Points on a hilly landscape, in no order, each with its height.
From any point a climber steps to the highest of the 2 points nearest to it. It stops when none of these is higher. Distance is the straight distance between rows; heights are no part of it.
(754): [-2.25 -0.84  0.01  1.53  1.72 -6.10 -4.13 -0.06  1.38 -1.03 -0.16 -0.74
 -2.57 -0.87  1.91  4.59 -0.36  2.95 -4.12 -0.51]  (h 728)
(204): [ 2.28  1.91 -0.32 -1.41  0.85  2.68  1.67 -2.77  1.45  1.08  0.73  1.39
  3.74 -2.31 -0.64 -7.14 -0.60  1.11 -2.01  0.27]  (h 769)
(631): [ 0.04 -2.46 -2.05 -0.04  2.58 -0.40 -2.23  3.56  3.49  0.41  1.94  0.05
  0.79  2.48  1.65  2.66 -0.60 -2.69  1.34 -1.68]  (h 637)
(244): [-4.69 -0.16  0.41  0.32  0.94 -0.05 -1.87  1.68  2.16  2.99  0.77 -0.56
 -4.05  3.33 -0.51  2.52 -1.08  0.65  2.03 -3.63]  (h 242)
(444): [ 4.13  4.37  1.33 -3.82  0.03  3.27  0.89  1.42 -1.24  0.56 -0.91  2.61
  0.51  0.38 -0.19 -3.31 -2.68  4.26 -0.91  0.07]  (h 662)
(284): [-0.59 -2.41 -2.84 -0.48  1.28  2.04 -0.15 -4.04 -2.65  1.73 -1.54 -1.19
 -0.82 -3.86 -0.53 -3.56  2.31 -2.75  1.56  2.36]  (h 257)
(495): [ 0.25  1.46  0.01 -2.24  1.41 -1.37 -0.87  2.47  0.13 -0.74  1.80  1.20
 -1.75 -1.14  1.15  7.40 -0.90  0.85 -3.44  0.63]  (h 305)
(606): [ 2.27  0.06  0.40  3.76 -1.18 -0.30 -0.23  1.67  0.90 -0.63 -1.47 -0.33
  0.47  2.64 -1.14 -1.93  0.14 -3.01  4.99 -2.91]  (h 288)
(134): [-3.55 -2.74  0.34  2.11 -0.08 -0.14 -1.31 -0.68 -1.37 -2.25 -2.01 -3.43
 -2.02 -2.06 -1.34 -0.10 -2.82 -1.90  0.90 -0.06]  (h 398)
(447): [-0.83 -3.23 -3.69  0.55  2.52  0.56 -1.33 -3.64 -0.46  1.52 -0.59 -1.31
  2.38 -2.60 -0.40 -4.12  1.33 -3.08  2.76  0.47]  (h 383)
(562): [ 2.34 -0.82 -1.08  1.05 -0.51  1.22 -1.38  0.10 -1.94 -3.16 -1.71 -0.39
 -2.46 -2.44  0.28 -2.47  0.59 -1.30  2.00  1.41]  (h 555)
(261): [-0.76  2.00  3.27 -1.84 -0.63 -1.23  2.60 -0.05  0.01 -1.26  1.24  0.93
  2.97  3.53 -0.36  4.47 -1.50  1.82 -4.05 -0.13]  (h 632)
(276): [-2.43 -2.16 -0.92 -0.09 -1.57 -1.04  1.81 -2.65  1.29  4.42  0.23 -1.90
  1.55  3.14  0.09 -1.75  3.84 -0.91  3.31 -0.25]  (h 452)
(271): [-6.83 -3.76  0.08  4.30 -1.76 -3.37 -1.37 -1.27 -0.93  1.80  0.20 -3.65
 -2.12  0.33 -0.39 -3.10  0.82  0.97  1.41  0.32]  (h 675)
(269): [ 1.00  1.18  2.25  0.82 -2.57 -1.68  0.75 -0.91 -2.12 -4.18 -1.07 -0.26
 -0.97 -1.09  0.49  3.38  0.25  2.36 -3.82  2.26]  (h 351)
(468): [-4.38 -0.84 -1.46 -2.82  2.27  2.65 -1.62 -1.29 -1.39 -2.11  0.62  0.30
 -2.60 -4.84 -0.98  3.09 -2.82 -0.48 -1.93 -0.01]  (h 25)
(325): [-6.11 -4.79 -0.25  3.41  0.52 -3.41 -2.85  0.94  1.51 -0.12  1.26 -2.69
 -2.82 -0.11  1.24 -0.67 -0.81  1.37 -1.11  0.80]  (h 732)
(712): [-3.90 -0.46 -0.81 -4.10  1.71  5.12  0.30 -2.82 -3.04 -1.36  0.07  0.66
 -1.48 -4.06 -1.96  0.01 -1.06 -0.29 -2.02  1.28]  (h 60)
(516): [ 5.13 -0.74 -0.95  3.51 -2.68  0.54  1.87 -0.31  1.50 -0.57 -0.70  1.44
  2.47 -1.36  1.21 -5.65  3.59  0.73 -0.66  0.24]  (h 622)
(733): [ 4.04  3.46  2.64  0.27 -1.73 -0.89 -0.22  3.86 -1.85 -2.55 -0.83  1.17
 -1.14  0.29  0.19  1.98 -2.19  0.45  1.01  0.59]  (h 747)
(682): [ 3.72  0.13  0.39  2.84 -1.42 -5.90  1.00  2.41  1.60 -2.05  0.82  1.39
  5.48  1.22  1.48  4.11  0.45  0.63 -2.24 -0.65]  (h 604)
(661): [-1.02  0.72 -0.23 -1.53 -0.86 -0.15  2.28 -2.84  1.24  6.41 -0.35 -0.94
  0.55  3.02 -0.77 -1.67  3.66 -1.67  5.27 -1.68]  (h 403)
(252): [ 3.69  2.83 -0.44  0.56  1.01 -3.70 -5.18  1.36 -1.83 -3.57 -1.40  1.29
 -2.62 -4.91  1.03  2.01 -1.34  1.03 -0.35  1.61]  (h 740)
(314): [-3.17 -3.29 -2.81 -1.95  1.91  1.67 -0.08  2.60  2.83  2.65  2.82 -0.36
  1.66  3.15  0.74  1.79 -0.05 -2.92  1.57 -1.79]  (h 741)
(142): [ 3.28  3.44  1.82  1.61 -0.16 -3.72 -3.53  3.31 -0.61 -2.54 -1.94  0.49
 -2.46 -2.52 -0.49  3.57 -3.16 -0.85  1.17  0.59]  (h 784)
(494): [ 0.51 -1.02  0.52  0.66 -2.51  3.56  3.80  0.90 -2.32  1.84 -1.41 -1.99
 -1.22  1.72 -1.24 -1.43  1.36 -3.55  2.88  1.66]  (h 590)
(233): [-4.06  0.10  1.60 -1.89  1.08  3.81  1.64 -0.99 -1.64  1.65 -0.25 -0.85
  0.19  1.12 -3.06 -0.24 -2.75 -1.85  2.25 -1.54]  (h 535)
(718): [-3.63 -0.56  1.53  0.24  2.93 -0.85 -1.91  4.32  2.80  2.29  0.80 -0.27
 -3.48  1.32 -1.03  3.54 -5.26  0.41  2.16 -3.65]  (h 221)
(10): [ 3.51 -1.36 -2.00 -2.04 -0.22  4.77  2.33  2.44 -2.11  1.98 -0.55 -0.21
  1.05 -0.76  0.10 -5.62 -0.72 -2.53  2.74  2.46]  (h 449)
(163): [-7.14 -2.94  0.34  2.85 -1.07 -3.08 -0.06 -0.64 -0.17  3.17  2.39 -2.52
  0.75  2.31 -0.10 -3.65  0.38  0.62  2.28 -0.35]  (h 623)
(154): [ 4.69  2.90 -0.74 -0.23  0.18 -2.08 -4.95  1.03 -2.28 -2.82 -1.84  1.63
 -4.46 -2.16  2.21 -0.25  1.20  2.13  0.37  0.79]  (h 699)
(433): [ 2.55  2.00  1.29  2.64 -0.55 -7.91 -0.48  0.19  0.07 -2.41 -0.66  0.35
  3.68 -0.08  1.02  3.84  0.66  2.70 -3.94 -1.10]  (h 639)
(612): [-4.26 -0.56 -1.63 -3.98  0.57  4.19  2.03 -3.85 -1.07  1.39  0.37  1.10
 -0.36 -1.67 -1.58 -0.32  2.06 -0.57 -2.05  1.65]  (h 108)
(35): [ 2.90  0.08 -1.22 -1.29  1.09  1.79  1.19 -2.62  1.52 -1.43  1.11  1.63
  4.38 -2.43  0.72 -4.71  0.09  1.58 -3.14  1.49]  (h 688)
(171): [-0.82  1.91  2.79 -0.93 -0.27 -0.06  2.45 -2.12  0.81 -0.41  0.55  1.29
  3.45  3.98 -1.16  0.81 -0.50  2.34 -2.79 -1.35]  (h 676)
(323): [-1.50  0.47 -2.08 -1.42  1.49 -1.31 -1.63  1.40  1.59  0.60  1.79  1.91
 -4.50 -0.08  1.07  7.02 -0.37  1.57 -3.52 -1.88]  (h 283)
(471): [-1.05 -1.33 -2.94 -3.12  1.08  4.48  1.23  1.96  0.47  1.67  2.20  0.65
 -0.66  1.39  0.24  1.72  1.88 -3.18  0.84  0.04]  (h 738)
(75): [-2.76  0.01 -0.86  0.01  0.92 -1.40 -1.51  1.99  2.23  2.54  1.61  1.16
 -5.08  2.78  0.84  5.89  0.11  2.15 -2.16 -3.06]  (h 266)
(42): [ 0.55  0.73  2.46 -1.17  0.63  1.80  1.66  3.02 -0.15 -2.43  1.02 -0.25
  3.63 -0.40 -1.12  2.34 -5.39 -1.83  1.77  0.00]  (h 422)
(253): [ 3.39  1.61  1.04  1.00 -0.25  1.50  1.27  0.39  0.65  0.28 -0.29  0.94
  1.79  2.87 -0.62 -2.70  0.82 -0.59  2.85 -1.74]  (h 314)
(569): [ 0.63 -1.63  0.38  2.84 -1.82 -2.40 -1.59 -0.86 -0.89 -5.05 -1.45 -1.62
 -1.64 -3.17  1.17  2.80  0.04  0.32 -2.61  2.55]  (h 362)
(666): [ 0.41  0.12 -0.56 -1.02 -1.41  0.87  2.80 -4.79  3.28  2.16  0.94  0.55
  3.01  1.24 -0.03 -3.04  4.69  1.27 -2.90  1.56]  (h 690)
(431): [-3.05 -0.12  0.20  1.26  0.57 -0.31 -1.85  2.30  2.21  4.46  0.39 -1.18
 -3.36  4.44 -0.56  0.50  0.03 -1.46  5.31 -4.15]  (h 253)
(513): [ 6.12  0.79 -0.58  2.42 -0.55 -2.07  0.02 -0.19  1.23 -2.46  0.05  2.97
  4.22 -0.60  1.94 -2.56  1.56  1.92 -1.10 -0.97]  (h 594)
(144): [-1.63 -1.01 -2.12 -3.60  0.63  3.83  2.55 -3.31 -1.26  3.82 -0.25 -0.06
 -0.46 -1.80 -0.88 -1.98  2.70 -2.35  0.51  2.79]  (h 165)
(312): [ 2.50 -0.81 -1.28  1.95 -3.04  1.00  3.76 -3.81  2.10  2.49 -0.05 -0.36
  3.10 -1.44  0.72 -5.55  4.49 -0.04 -1.62  1.61]  (h 648)
(97): [ 1.32 -1.12 -2.23 -2.54  1.95  1.78 -0.33 -1.41  0.72 -1.96  1.67  1.69
  2.61 -1.13  1.64 -0.95  1.62  0.18 -2.67  1.80]  (h 583)
(68): [ 3.20  4.08 -0.12 -3.34 -0.03  3.48 -0.20 -1.51  0.11  1.80 -1.00  1.85
 -0.10 -1.38  0.09 -6.63 -0.83  3.41 -1.70  0.61]  (h 671)
(440): [ 3.11  0.37  0.74  1.08 -0.17 -0.88 -0.44  4.48  0.26 -3.38  0.56  0.34
  3.63 -2.61 -0.46  1.85 -5.23 -2.86  3.23  1.02]  (h 381)
(521): [ 4.01  3.72  2.65 -2.47 -1.22  1.67  2.33  2.35 -1.87 -1.16 -0.09  1.98
  0.68  1.82  0.01  0.07 -1.62  2.81 -0.95  0.48]  (h 708)
(752): [ 1.69  2.95  0.62 -3.91  0.39 -0.34 -0.37  2.31 -2.53 -1.79  1.09  2.15
 -1.66 -1.55  1.36  5.59 -0.46  2.24 -4.00  1.96]  (h 324)
(57): [ 2.11 -0.09 -1.86  2.75  1.51  0.04 -1.63 -3.96  0.28  0.40 -1.50 -0.14
  1.70 -2.73 -0.76 -5.91  1.67 -1.16  3.17 -1.23]  (h 533)
(374): [-4.94 -3.48 -0.43  2.33  0.58 -4.34 -3.54  0.24  1.53 -0.37  0.86 -1.57
 -3.74  0.00  2.05  2.22  0.22  3.11 -3.39  0.31]  (h 776)
(727): [ 5.03  0.74  0.94  2.00 -1.25 -2.63  2.39  0.89  1.18 -1.97  0.74  2.60
  5.74  1.31  1.63  0.76  1.11  1.65 -2.40 -0.93]  (h 573)
(402): [ 2.23 -1.64 -0.03 -0.12 -1.64  3.66  2.27  2.58 -2.90 -1.88 -1.18 -0.91
 -0.87 -1.02 -0.25 -2.49 -0.85 -2.38  2.07  2.18]  (h 530)
(759): [ 0.27  1.46  1.08  1.64  1.18 -8.03 -2.96  0.84  0.74 -1.11 -0.83 -0.60
 -0.69 -0.79  0.60  5.59 -0.33  2.54 -4.05 -0.46]  (h 685)
(665): [-1.55  1.49  3.11 -3.13  0.63  4.18  2.71  1.46 -0.98 -0.34  1.13  0.59
  1.41  2.20 -2.03  2.03 -3.36 -1.24  0.53 -0.87]  (h 465)
(148): [-4.27 -0.99  0.70  0.20  1.20  1.86 -0.29 -1.85 -2.15  0.31 -1.10 -2.22
 -0.52 -0.57 -2.44 -0.97 -2.40 -1.77  2.05 -1.39]  (h 459)
(742): [-1.44 -2.66  0.69  3.19 -1.52 -1.31 -1.27  0.10 -0.69 -4.62 -2.44 -2.99
 -2.15 -3.57 -0.82  1.40 -2.95 -1.63  0.06  1.49]  (h 376)
(268): [-1.34 -0.67 -0.11 -1.00 -0.78  3.76  1.41  1.37 -1.31  2.12 -0.39 -1.58
 -3.35  2.29 -0.41  1.82  2.02 -3.14  1.94  0.36]  (h 649)
(548): [ 3.15  1.49 -1.42  0.44  1.48  0.83 -2.63 -2.72 -0.25 -1.40 -0.89  1.19
 -0.90 -1.81  0.92 -3.97  2.19  1.09  0.83 -0.03]  (h 621)
(235): [-0.41  0.08  0.98 -0.33 -1.34  0.32  2.71 -3.71  1.96 -0.21  0.79  0.91
  3.19  2.82  0.19 -0.27  3.57  2.36 -4.27  0.76]  (h 734)
(46): [ 2.37  3.20  0.97 -0.29 -1.15  1.75  1.82 -2.13  0.76  3.54 -0.73  0.39
 -0.18  2.67 -1.11 -3.37  3.50  0.06  3.57 -0.90]  (h 349)
(69): [-4.46 -3.43 -0.57  1.58 -0.55 -1.47  1.43 -0.91 -0.25  4.18  0.78 -2.49
  3.05  2.47 -0.61 -3.16 -0.31 -1.56  4.36 -0.95]  (h 536)
(62): [ 1.05  2.95  2.36 -2.61 -1.11  0.29  0.12  0.09 -3.53 -3.05 -0.65  0.65
 -3.06 -1.60  0.86  4.03  0.13  3.07 -4.19  2.60]  (h 339)
(352): [-0.72 -0.73  0.68  3.03 -1.26 -1.03 -1.11  2.69  1.81  2.09 -1.12 -1.86
 -1.51  5.26 -0.84 -0.20  0.19 -3.16  5.01 -3.21]  (h 270)

For each start below, name the point where the climber stops.
(284): (548)
(163): (374)
(513): (235)
(10): (314)
(244): (374)
(444): (142)
(727): (374)
(742): (233)
(46): (374)
(323): (233)

Call two points neighbours if one is among the 2 nearest of the other. Go from one point of each pair to the other, from neighbour to neighbour, staying as high as possible. Name the lowest point that can't be avoided.
(374), (235): (727)
(204), (142): (444)
(548), (314): (402)
